Each row is a point on a tangle of strands that fork and nearly touch. The rows are in no order.
Points whose rows are less than 27.5 apart are linked; no others are. Some points are linked to none.
k812: 7; 5; -8; -17; -2; 33; -7; 8; -12; -1
k875: 9; -4; 13; -38; 17; -4; -5; 4; -2; 2
k928: -12; 1; 2; 42; -2; -36; 18; -22; 6; -4
k559: -2; -25; -11; 1; -6; -3; -19; -5; 3; 16
k416: -11; 16; 10; 19; 7; -42; 7; -2; 8; 0
k363: -15; 8; 6; 44; -3; -33; 24; -25; 2; -17
k549: -5; -9; -25; 8; -20; 38; -5; -4; -13; 5
k144: 10; 6; 5; -18; 2; 27; -9; 2; -7; -11
k688: -9; -26; -23; -6; -9; 7; -20; 2; -3; 21
k900: 1; -18; -4; -1; 0; -12; -18; 2; 6; 16
k384: 5; 9; -15; -20; -3; 38; -2; 15; -17; 6
k436: 6; 3; 8; -34; 7; 23; -6; -1; -8; -21
k937: -6; 33; 22; 7; 14; -36; 15; 7; 4; -13
k671: 13; -1; 5; 42; -7; 0; 11; -16; 8; 3
k871: 3; 24; 20; -1; 16; -32; 7; 7; 9; -7
k354: -9; -6; 15; 6; -3; -25; -3; -14; 16; -24
k15: 18; 6; 7; 27; -1; 1; 5; 15; 10; 22
k301: 5; -1; 21; -38; 8; 11; -3; -4; -2; -32
k776: 13; 6; 8; 1; 12; -18; -2; 16; 11; 18
k948: -15; -1; -32; -33; -6; 29; -8; -1; -17; -6
k621: 6; -7; -12; 13; -12; 35; -2; 17; -7; 19
k711: 13; -15; 0; 38; -10; 8; 9; -25; 3; -1
k460: -10; -11; -31; -22; -6; 22; -9; 17; -12; 20
k515: 8; 14; 14; -1; 16; -29; 1; 10; 10; 6
k273: 0; -6; -6; -56; 16; 12; -1; 3; -19; 7
k181: -12; -1; -26; -43; 0; 24; -7; 1; -19; -5
k248: 2; -12; -19; 19; -18; 39; 0; 5; -10; 16
k331: -18; 31; 19; 29; 2; -32; 21; -3; -1; -22
k236: 6; -7; -11; 6; -7; 26; -2; 24; -4; 25
k909: -7; 2; 13; 23; -4; -25; 7; -20; 14; -23
k307: -9; -6; -26; -3; -16; 40; -7; -9; -13; -5
k386: -13; 36; 21; 17; 9; -35; 18; 5; 1; -19
k542: -7; 0; -21; -53; 8; 21; -1; 4; -22; 4
k827: 22; 17; 12; 19; 2; 7; 4; 15; 8; 11
k868: 10; -13; -4; 21; -9; 7; -6; 3; 4; 20
k221: -1; -3; 28; -33; 11; -20; 4; 0; 12; -30
k430: 13; -8; 0; 23; -6; 7; 0; 15; 6; 27
k355: 11; 3; 10; 13; -7; 17; -5; -12; 6; -16
k60: -1; -16; -9; -30; 6; 3; -17; 8; -7; 12
k842: -18; 21; 14; 39; -2; -30; 24; -16; 0; -22
k814: 4; 7; 14; 26; -5; -10; 4; -18; 11; -18
k767: -4; -7; 1; 39; -2; -30; 10; -22; 10; 3
k421: -11; -20; -29; -21; -8; 13; -15; 12; -10; 21
k810: 8; 13; 11; 34; -2; -9; 8; -9; 9; -4
k741: -1; -10; 30; -48; 12; -14; 7; -1; 7; -32
k730: -7; 20; 7; 34; 5; -38; 11; -2; 6; 5
k976: -5; -6; 22; -21; 6; -23; -2; -4; 13; -28
k368: 9; -6; 3; 2; 4; -10; -11; 7; 7; 15
k536: 6; -7; 3; -51; 17; 5; -3; 4; -13; 9
k986: 21; 9; 7; 3; 2; 19; -2; 20; 2; 14
k77: 16; 4; -1; -3; 1; 24; -3; 23; -4; 17
k840: -7; -7; 3; 23; 1; -36; -2; -13; 14; 3
k387: -11; 1; -27; -16; -13; 37; -10; -7; -15; -11
k749: 5; -4; 25; -50; 13; 4; 4; -3; -2; -28
k577: -6; 9; -31; -26; -5; 38; 4; 18; -18; 10
k707: -13; 1; 6; 14; 5; -45; -1; -7; 14; 0
k818: -13; -1; -36; -23; -8; 30; 0; 20; -15; 17
k462: -10; -14; 14; -6; 1; -27; -8; -12; 16; -23
k522: 9; -20; -10; 29; -15; 21; -1; -22; -2; 4
k892: 8; -15; -7; 21; -11; 14; -6; -9; 2; 10
k832: 4; 10; 4; 30; 4; -29; 5; 4; 13; 18

Name the points in between on the shortest way along the links from the first point to the second, in order.
k909; k671 -> k814, k810
k900; k421 -> k559, k688
k354; k892 -> k909, k814, k810, k671, k711, k522
k840; k937 -> k767, k928, k363, k842, k331, k386
k462; k436 -> k976, k221, k741, k749, k301
k928; k730 -> k767, k840, k707, k416
